Each row is a point on a landscape with many peaks, with its height.
From any point a climber steps to the highest of the 4 points nearest to it. It stops when none of these is higher. Distance is the straight distance between rows; heights are no part of it.
(52): 3,3,6,19,13,27,-20,-23,3,-9,4,21,-6  h=5.96
(355): 23,21,-18,15,-14,5,-22,-7,8,-5,13,-13,15  h=2.40
(26): 14,18,-21,-8,-26,-21,1,31,10,7,10,-34,16  h=2.87
(382): 6,7,-22,-1,-20,-24,2,21,1,-1,3,-20,15  h=4.92
(193): 17,16,-4,-13,-24,-15,4,23,26,21,12,-21,9  h=0.35
(310): -16,-13,29,4,31,13,-1,-19,-4,1,-2,27,-13  h=5.90
(420): -6,-3,32,8,30,22,-11,-22,9,2,8,29,-10  h=5.95
(3): 5,8,-7,5,-5,-3,-7,2,10,3,9,-3,15  h=2.56
(22): 0,-8,19,1,34,60,-17,-42,-27,-9,-19,36,-38  h=6.19
(516): 11,11,-10,-15,-22,-28,10,41,13,18,4,-31,8  h=3.78
(38): -16,-12,21,1,17,-12,10,-1,6,7,2,14,1  h=5.94
(665): -4,-12,-4,0,14,47,-7,-40,-35,-16,-25,30,-25  h=3.28
(500): -5,-2,24,-9,6,-16,11,10,23,18,9,0,2  h=3.37
(43): -22,-29,19,-2,22,-7,21,-10,-9,-4,-9,18,-9  h=4.66
(286): 7,9,-31,17,-17,4,-18,-13,-11,-18,3,-7,10  h=1.91
(227): -20,-23,3,3,12,-5,15,-12,-17,-12,-13,14,-2  h=4.29
(628): -8,-14,5,-9,-6,-30,24,22,9,5,0,-8,4  h=4.85
(544): 26,30,-22,9,-25,-6,-18,14,13,2,13,-27,19  h=2.59
(229): -20,-19,35,-3,27,-12,16,-1,9,7,3,16,-7  h=5.16
(301): -1,2,-6,-8,-13,-28,12,21,11,6,5,-15,9  h=6.32
(78): 20,21,-24,10,-20,0,-15,2,4,-7,7,-20,17  h=2.53
(506): 4,6,10,-1,-2,-9,-2,9,23,15,14,0,12  h=2.16
(308): -3,-4,26,4,36,61,-22,-42,-21,-7,-13,37,-38  h=6.25
(344): 15,9,-19,-20,-33,-40,23,60,7,16,-4,-54,5  h=2.62
(119): -9,-9,0,7,12,21,-5,-25,-19,-13,-6,21,-5  h=4.74
(567): 24,29,-19,-11,-34,-20,3,44,20,18,6,-44,8  h=2.13
(461): -10,-3,25,2,21,0,-2,-5,19,9,13,19,0  h=5.23
(463): 17,19,-6,-29,-30,-26,17,47,26,28,7,-40,-1  h=1.81
(552): -3,-4,-20,-5,-22,-37,18,29,-7,-4,-6,-26,13  h=5.04
(93): 16,11,-11,19,-4,17,-21,-21,3,-10,10,5,9  h=2.25
(446): 7,4,7,-24,-19,-25,18,36,36,29,12,-21,-1  h=0.27
(609): 4,4,-21,-8,-24,-35,13,33,3,5,3,-31,14  h=4.91
(479): 16,24,-26,5,-27,-18,-7,22,5,-5,3,-34,19  h=2.70
(387): -13,-17,23,-3,33,45,-4,-35,-27,-10,-23,37,-36  h=6.10
(121): -13,-15,-9,4,5,-3,3,-11,-15,-11,-10,5,2  h=3.66
(374): -10,-7,15,7,21,20,-8,-24,-7,-8,0,24,-8  h=5.91
(522): -6,-8,-13,7,1,22,-10,-26,-21,-20,-12,17,-6  h=4.14
(334): -3,-1,7,8,7,-1,-6,-6,6,-2,3,10,4  h=3.94
(545): 23,29,-19,-40,-40,-22,23,65,20,31,4,-57,-9  h=2.11
(115): -9,-14,-8,-6,-10,-32,19,18,-6,-1,-7,-12,9  h=4.94
(99): 10,13,4,1,-6,-8,-7,8,23,13,18,-6,14  h=1.74
(543): -5,-1,12,12,25,21,-14,-24,-2,-6,4,19,-5  h=6.03
(472): -3,0,-2,12,7,16,-11,-20,-8,-9,0,16,-1  h=5.25
(288): 0,-4,-13,-6,-17,-31,13,23,3,0,1,-21,14  h=5.26
(580): 6,2,-8,16,8,33,-23,-30,-9,-10,0,19,-6  h=5.80
(622): 15,18,-12,-10,-22,-16,-1,28,19,12,9,-26,13  h=1.99
(391): 14,19,-7,-1,-20,-10,-7,18,22,11,14,-17,18  h=1.44
(213): 2,-3,-32,9,-13,6,-10,-17,-22,-21,-9,0,6  h=1.77
(385): -12,-16,22,-7,8,-26,22,10,12,7,2,5,1  h=4.83
(47): -19,-18,26,4,32,19,5,-26,-16,-7,-11,30,-15  h=5.74
(316): -19,-26,4,2,2,-23,21,8,-6,-3,-6,1,2  h=4.79
(306): -16,-18,10,3,19,22,4,-27,-27,-12,-20,25,-15  h=4.30
(597): 7,14,-16,8,-15,-6,-9,2,2,-4,5,-16,17  h=2.29
(354): -5,-7,8,10,21,32,-14,-32,-18,-12,-7,30,-14  h=5.60
(104): -21,-24,20,0,32,25,9,-28,-26,-12,-18,32,-25  h=5.31
(380): -2,4,16,9,18,18,-15,-19,6,-1,9,16,-4  h=5.98
(337): -3,-13,17,-5,34,66,-9,-41,-39,-4,-27,39,-43  h=5.29
(503): -9,-9,8,2,6,-12,3,-1,4,2,3,8,7  h=4.42
(83): -2,4,-26,3,-20,-17,3,7,-14,-15,-3,-14,14  h=4.75

Write out the way that a climber takes from each point below.
(104) | (387), (308)
(78) | (479), (382), (301)
(580) | (52), (543)
(213) | (83), (288), (301)
(99) | (3), (334), (380), (543)
(544) | (479), (382), (301)
